A landscape with many peaks, sampled at points; each row gives a point and its height.
A climber steps from a point to the highest of its 5 nearest points, and stops where none of them is higher. Distance is the straight distance between rows; heights are no part of it.
z951 (h 5.46): [149 172 147 152 154 116 114 122 113 170 107 101 144 153 122 145 128 180
 111 122  34 126]
z413 (h 5.54): [133 131 143 160  82 123 143 101 147 136 128  67 123 112 105 134 109 129
 211  98 116 121]
z247 (h 3.49): [125 159 167 117 119  73 104 102 131  95 149 148 150 133 138 140 124 114
 141 148 134 149]
z598 (h 4.44): [166 133 174 125 147 138 136 125 112 182 109 115 138 145 140 172 170 221
 146  94  17 121]
z213 (h 5.10): [128 111 149 119 149 149 123 114 157 163 120 110 113 152 127 130 117 173
 111 129  64 136]
z229 (h 3.24): [107 155 147 168 156 134  95 135 110 133 135 169 146 138 134 134 118 138
 143 152 140 176]
z96 (h 2.15): [144 112  84 131  80  86 113 117  81  97 126 146 103  96 140 157 129  62
 117 157 167 147]
z323 (h 2.46): [ 84 115 108 189 150 134 106 155 128 148 111 166 144 142  95 107 115 106
 152 173 176 172]
z462 (h 1.51): [141  85 105  85  79  63 130 113 123 110 113 143 105 105 139 134 140  65
 107 175 110 126]
z873 (h 5.61): [ 86 152 140 166 162 157 161 141 154 166 128  81 150  93 107  88  87 198
 122  84 158  87]
z65 (h 4.14): [142 105  86 146  88 130 139 124 135 134 113  87 106 110 107 120 122  93
 141 120 130 105]
z851 (h 1.28): [ 94  74  98  86 156 124 113 160 118 129 119 232 127 167 143 106 144  83
  89 179 147 169]
z555 (h 4.63): [155 121 181 119 146 116 124 109 145 169 121 114 120 141 145 161 130 198
 136 127  42 140]
z656 (h 5.48): [134 177 171 163 149 108 113 160 169 130 105 155 159 121 116 140 117 108
 140 220 162 175]
z281 (h 5.17): [136  99 113 138  73 110 137 103 137 133 121  95 105 104 115 132 125 107
 172 126 116 119]
z357 (h 4.31): [137 144 167 115 129 108 123 135 172  98 134 188 149 126 133 153 156 105
 141 193 170 169]
z804 (h 3.71): [115 109 147 110 166 108 110 163 171 137 107 225 139 138 134 132 150 108
  82 233 144 178]
z3 (h 3.78): [118 145  70 171 116 142 138 152 115 111 129  98 138 115  95  91 119  97
 107  92 186  88]
z261 (h 3.28): [110 106  82 109 140 140 139 153 145 131 113 125 125 150 111  75 127  90
  80 123 139 100]
z32 (h 3.55): [133 152 153 133 110  94 121 129 129  88 144 162 151 107 131 148 153  86
 171 163 174 161]
z92 (h 2.31): [128  59 121  74  93 138 150 110 137 130 127 136  92 118 148 134 158 115
 157 132  92 121]
z245 (h 7.16): [127  89  49  88 149 141 137 177  87 109  93 160 103 157 129  88 140  34
  59 152 159 112]
z647 (h 6.52): [136 174 169 177 137 174 143 121 152 154 128  44 138 131 112 136  94 197
 179  80 119 120]
z926 (h 3.65): [ 91 147  87 155 153 157 127 144 123 113 135 130 145 153 101  85 119 119
  93 100 179 105]
z165 (h 5.07): [132 111 119  59 116 154 171 132 106 102 151 102  97  89 154 104 151 126
 104  75 122  55]
z337 (h 5.44): [109 118  50 158 138 164 135 172  92 107 122 152 133 129 105  96 131  83
  99 112 199 104]
z319 (h 5.38): [104 126 104 122 151 144 109 125 139 131 132 137 131 173 121  96 116 121
  87 122 127 126]
z717 (h 5.74): [136 132 156  79  94  56 131  97 167  85 137 148 139 129 136 140 150  92
 116 170 123 127]
z444 (h 4.35): [115  99 112 110 135 166 166 151 155 148 122 111 121 106 110  84 136 129
 115 105 142  85]
z105 (h 6.47): [131  99 136 131  94 140 147 103 149 139 131  99 109 120 117 128 134 132
 182 102 107 117]
z307 (h 5.27): [128 128 178 127 114  98 132  86 153 138 133  89 128 120 122 144 108 148
 188 124  93 138]
z564 (h 6.18): [137 133 163 122 141 181 140 104 149 146 145  92 121 138 132 142 125 202
 154  72 107 118]
z500 (h 4.83): [123 136 103 162 107 143 144 127 154 130 125  81 130 120  90 100 116 117
 142  91 147  92]
z535 (h 1.42): [138  88  69 112  98  92 114 132  78 102 120 164 106 115 144 139 138  51
 105 163 150 141]
z982 (h 3.89): [136 138 178  83 131  66 115 101 162 104 139 150 132 147 148 142 134 124
  94 169  99 141]
z46 (h 5.03): [142 171 154 139 153  92 100 120 110 147 125 131 138 152 134 144 127 159
  90 145  56 134]
z373 (h 3.75): [126 169 176 149 142 115 105 133 120 115 146 160 157 119 140 148 124 131
 163 156 154 174]
z279 (h 3.11): [130 100 113 115  84  77 124 106 135 126 124 127 120 120 124 122 127  86
 133 146 109 122]
z408 (h 3.21): [ 87  87  94 165 139 113 115 165 126 142  97 193 142 138  98 105 128  82
 137 185 175 171]
z520 (h 2.47): [103 127 124 132 139 113  96 124 115 118 142 180 139 153 135 121 129 114
 122 135 138 159]
z83 (h 3.00): [134 103  80 132  94 112 123 121 118 122 121 108 113 128 113 113 126  72
 122 127 126 114]
z70 (h 5.82): [151 218 149 188 148 136 104 131  81 149 126  68 161 151 128 143  96 173
 148  98  81 134]
z614 (h 3.09): [ 90 102  77 139 156 164 111 155 116 128 122 186 139 162 114  96 135  98
 113 130 170 149]
z181 (h 3.81): [152  98  63 137  89 126 122 125 107 118 105  91  74 107 131 138  95  66
 102 150 170 124]
z829 (h 3.42): [116 102 134 112 127 116 116 103 157 147 125 118 122 153 120 109 112 130
 126 130  95 133]
z463 (h 2.20): [116  80  90  94 126 100 118 150 102 108 123 217 129 138 142 115 157  63
 115 171 158 156]
z565 (h 6.34): [128 185 141 168 148 135  97 116 121 142 126  86 141 160 118 135  98 163
 126 105  95 133]
z199 (h 2.41): [146  76  57  86 110  98 119 132  76 106  97 154  75 127 151 130 125  35
  76 182 150 142]
z915 (h 5.39): [151 131 148 125 162 188 142 131 140 176 122 105 122 140 136 149 145 221
 104  95  58 110]
z468 (h 3.40): [141 117  45 152 111 142 126 150  85  98 119 125 102 119 119 125 116  67
  94 124 188 111]
z540 (h 3.98): [154 135 132 119  90 102 139 137 154  83 117 186 142 104 127 169 180  61
 155 197 188 162]
z28 (h 3.18): [145  97  93 147  96  94 128 152 106 114 112 187 127  82 128 160 150  65
 146 190 197 163]
z517 (h 4.24): [ 99 113 129 142 161  93 105 166 162 141  94 207 149 138 114 115 129  93
 100 222 163 179]
z882 (h 3.94): [114 122 126 140 111 104 120 105 146 131 133 102 128 145 107 112 108 113
 147 120 111 126]
z946 (h 2.22): [146  92  53 140  99 121 110 141  71 105 115 167  95 111 142 151 122  57
 115 163 187 157]
z275 (h 5.85): [120 127 138  70 123 138 171 116 118 109 161  83 123  93 147  97 133 161
 113  48 114  48]
z632 (h 6.43): [125 133 161 155 126 169 146 109 158 143 134  72 127 126 113 129 113 178
 180  76 122 116]
z749 (h 5.01): [151  99  80 150  82 163 152 129 130 129 114  70  69  76 123 146 105 107
 135 129 170 105]
z636 (h 4.33): [144 202 184 148 143 107 104 127 105 109 150 122 164 125 143 152 109 144
 164 142 133 165]
z561 (h 4.78): [115 103 136  68 144 179 163 130 131 126 158 116 116 116 146  99 147 166
 112  72 122  76]
z675 (h 5.50): [106 140 118 170 127 151 166 147 154 148 124  80 140  87  94  89 105 154
 138  81 168  74]
z574 (h 3.17): [106 151 135 162 135 122  95 122 108 119 143 156 152 133 122 130 117 118
 173 126 161 167]
z854 (h 3.38): [101 106 134 138 151 110 104 147 135 130 126 201 142 135 129 127 138 108
 127 182 162 173]
z95 (h 3.60): [142 124 150  65 117 104 129 135 176  81 134 222 133 152 147 156 180  83
 102 205 153 161]
z429 (h 6.24): [136 157 158 138 169 195 155 133 138 172 130  91 134 108 132 138 133 235
 108  71 101  98]
z209 (h 6.02): [150 210 149 194 153 156 127 140 106 171 110  41 159 148 114 141  97 198
 141  91  75 114]
z932 (h 6.86): [139 162 157 166 144 160 129 116 144 161 120  62 129 143 115 134  95 186
 148  97  93 128]
z152 (h 1.25): [137 157 163 115 163 104  96 143 123 122 133 202 144 140 154 158 156 146
  83 179 106 164]
z278 (h 4.13): [135 171 180 115 103  62 125  90 147  98 144 107 154 121 133 145 120 110
 161 145 127 140]
z415 (h 4.95): [156 206 178 154 143  97 103 126  92 128 141 104 164 132 143 158 105 162
 144 135  93 149]
z445 (h 3.47): [114 108 134 112 133  99 120 145 144 114 127 213 148 124 135 132 154  92
 127 187 169 171]
z506 (h 5.47): [157 133 190 131 137 151 130 107 130 158 127  85 120 137 147 172 127 214
 166  94  58 141]
z914 (h 6.19): [126 127 127 104 107 155 168 126 110 112 162  91 119  71 145 108 137 162
 135  43 144  55]
z604 (h 4.34): [115 118 137 115 174 186 147 138 162 170 120 108 127 131 130 108 123 195
  83 111 101 108]
z442 (h 2.75): [142  96  64 124 110 136 142 149 118 122 106 105  99 119 112  99 123  71
  92 127 150  93]
z546 (h 4.88): [143  84 113 101  99 174 165 131 132 127 137 109  98  97 134 126 154 128
 147  96 131  97]
z368 (h 4.27): [130 122 171 108 125  86 118  96 160 139 129 115 123 135 132 140 117 148
 134 145  82 142]
z631 (h 3.69): [120 165 158 148 118  84 102  98 119 116 143 104 146 138 122 129 100 121
 167 120 129 144]
z818 (h 1.65): [113 123 137 109 160 114  91 135 119 126 136 204 132 155 148 129 139 132
  76 172 112 167]
z294 (h 4.52): [134 144 135 150 114  88 132 159 174 110 102 166 155 111  97 136 145  49
 151 216 193 163]
z31 (h 5.81): [111 132 156 111 160 182 159 129 143 139 156 105 129 105 139 107 121 212
 116  63 136  90]
z173 (h 2.58): [113  72  47 146 135 149 127 177  98 126  98 195 119 137 112 112 141  64
 120 164 183 148]
z954 (h 5.15): [138 102 131  63 101 154 154  95 126  96 162  96 107 131 150 131 154 141
 140  64  95  81]
z924 (h 5.88): [104 152 157 148 152 177 166 134 146 150 147  91 142  91 127 112 113 225
 143  51 151  91]
z113 (h 4.00): [105 148 104 158 126 129 111 116 126 117 137 116 137 158 101 105 111 108
 140 101 143 126]
z455 (h 5.11): [159 186 170 157 140 106 118 130 102 175 108  77 156 143 127 151 117 188
 143 114  39 129]
z381 (h 6.15): [119 132 128 141 112 164 176 138 125 128 151  93 126  61 127 114 133 176
 161  48 163  68]
z226 (h 3.86): [128  79  43 110 138 139 129 166  77 109 104 185 105 147 134 110 145  47
  95 152 166 138]
z238 (h 5.71): [136 126 166  97 151 187 142 105 139 137 154 103 123 140 145 140 138 210
 119  66  96 105]
z902 (h 4.46): [116 134 129 123 152 117  91 114 128 135 130 146 129 171 129 120 115 141
  81 144  90 139]
z582 (h 4.65): [139 103 201  81 123 111 126  77 143 131 153 116 116 132 164 173 138 190
 169 114  68 144]
z977 (h 6.01): [128 166 135 160 159 134 104 115 124 143 124 100 133 167 118 131 106 161
 102 111  84 133]
z864 (h 5.87): [153 101 105 131  83 175 159 126 122 121 140  87  88  76 131 148 139 131
 161  93 142  88]
z728 (h 6.46): [128 155 136 156 153 161 125 120 155 159 119  79 128 150 109 121 106 178
 109 102  95 120]
z906 (h 4.96): [151 126 207  98 122 125 127  82 124 128 154  95 119 138 168 189 129 211
 182  89  67 139]
z264 (h 4.66): [145 175 193 159 121 109 124 104 132 153 128  45 146 129 128 150  78 176
 205 111  94 145]
z739 (h 0.25): [147  59  85  88  96 136 149 137 118 140  94 120  67 106 144 131 131  71
 115 164 120 120]
z508 (h 3.19): [112 140 156 113 130  88 106 115 130 100 148 177 149 132 141 135 139 111
 131 154 150 159]
z236 (h 1.39): [114 101 104  98 108  83 112 113 125 118 127 155 127 145 131 110 128  78
 112 147 116 131]
z609 (h 3.39): [141 106 115  84  96  81 130 136 129  84 128 211 131 112 145 152 178  61
 113 194 168 150]
z831 (h 2.56): [119 140 111 159  93  95 114 119  92 105 143 150 132 112 122 137 134  83
 169 127 161 144]
z348 (h 5.86): [137 130 150  87 107 155 158  90 136 101 170  76 126 125 138 130 135 172
 146  38 111  68]
z746 (h 6.54): [138 159 163 159 158 184 145 127 154 168 129  70 130 127 119 141 112 218
 137  83 106 114]
z251 (h 4.08): [103 112  61 130 145 161 131 165 106 109 123 153 135 148 112  86 134  81
  88 115 183 110]
z148 (h 3.45): [100 104  95  91 163 152 136 146 153 139 114 128 128 164 117  74 121 108
  57 135 128 103]
z64 (h 4.64): [150 202 160 155 160 107 105 144  75 145 124 142 169 143 141 153 146 170
 127 128  61 145]
z568 (h 6.55): [152 128 117 141  83 168 167 128 106 102 157  79 102  51 143 136 126 157
 154  55 163  68]
z617 (h 3.93): [130 159 168 120 144  81  96 103 126 121 140 144 137 144 141 137 114 140
 106 148  97 150]
z753 (h 3.29): [102  97  67  99 151 148 120 154 113 115 116 170 129 173 127  80 139  71
  78 133 150 125]

Call two points neighbours if one is among the 5 nearest of the other. Go from one point of each pair to the other, from neighbour to neighbour, staying as high as possible. Name the lowest point that can't be avoided.
z932 and z245 => z3
z717 and z105 => z278
z656 and z717 => z373
z568 and z319 => z902
z245 and z337 => z251
z568 and z932 => z924

For each start below, name the point where the climber stops.
z739 => z568
z574 => z932
z631 => z932
z229 => z932
z617 => z932
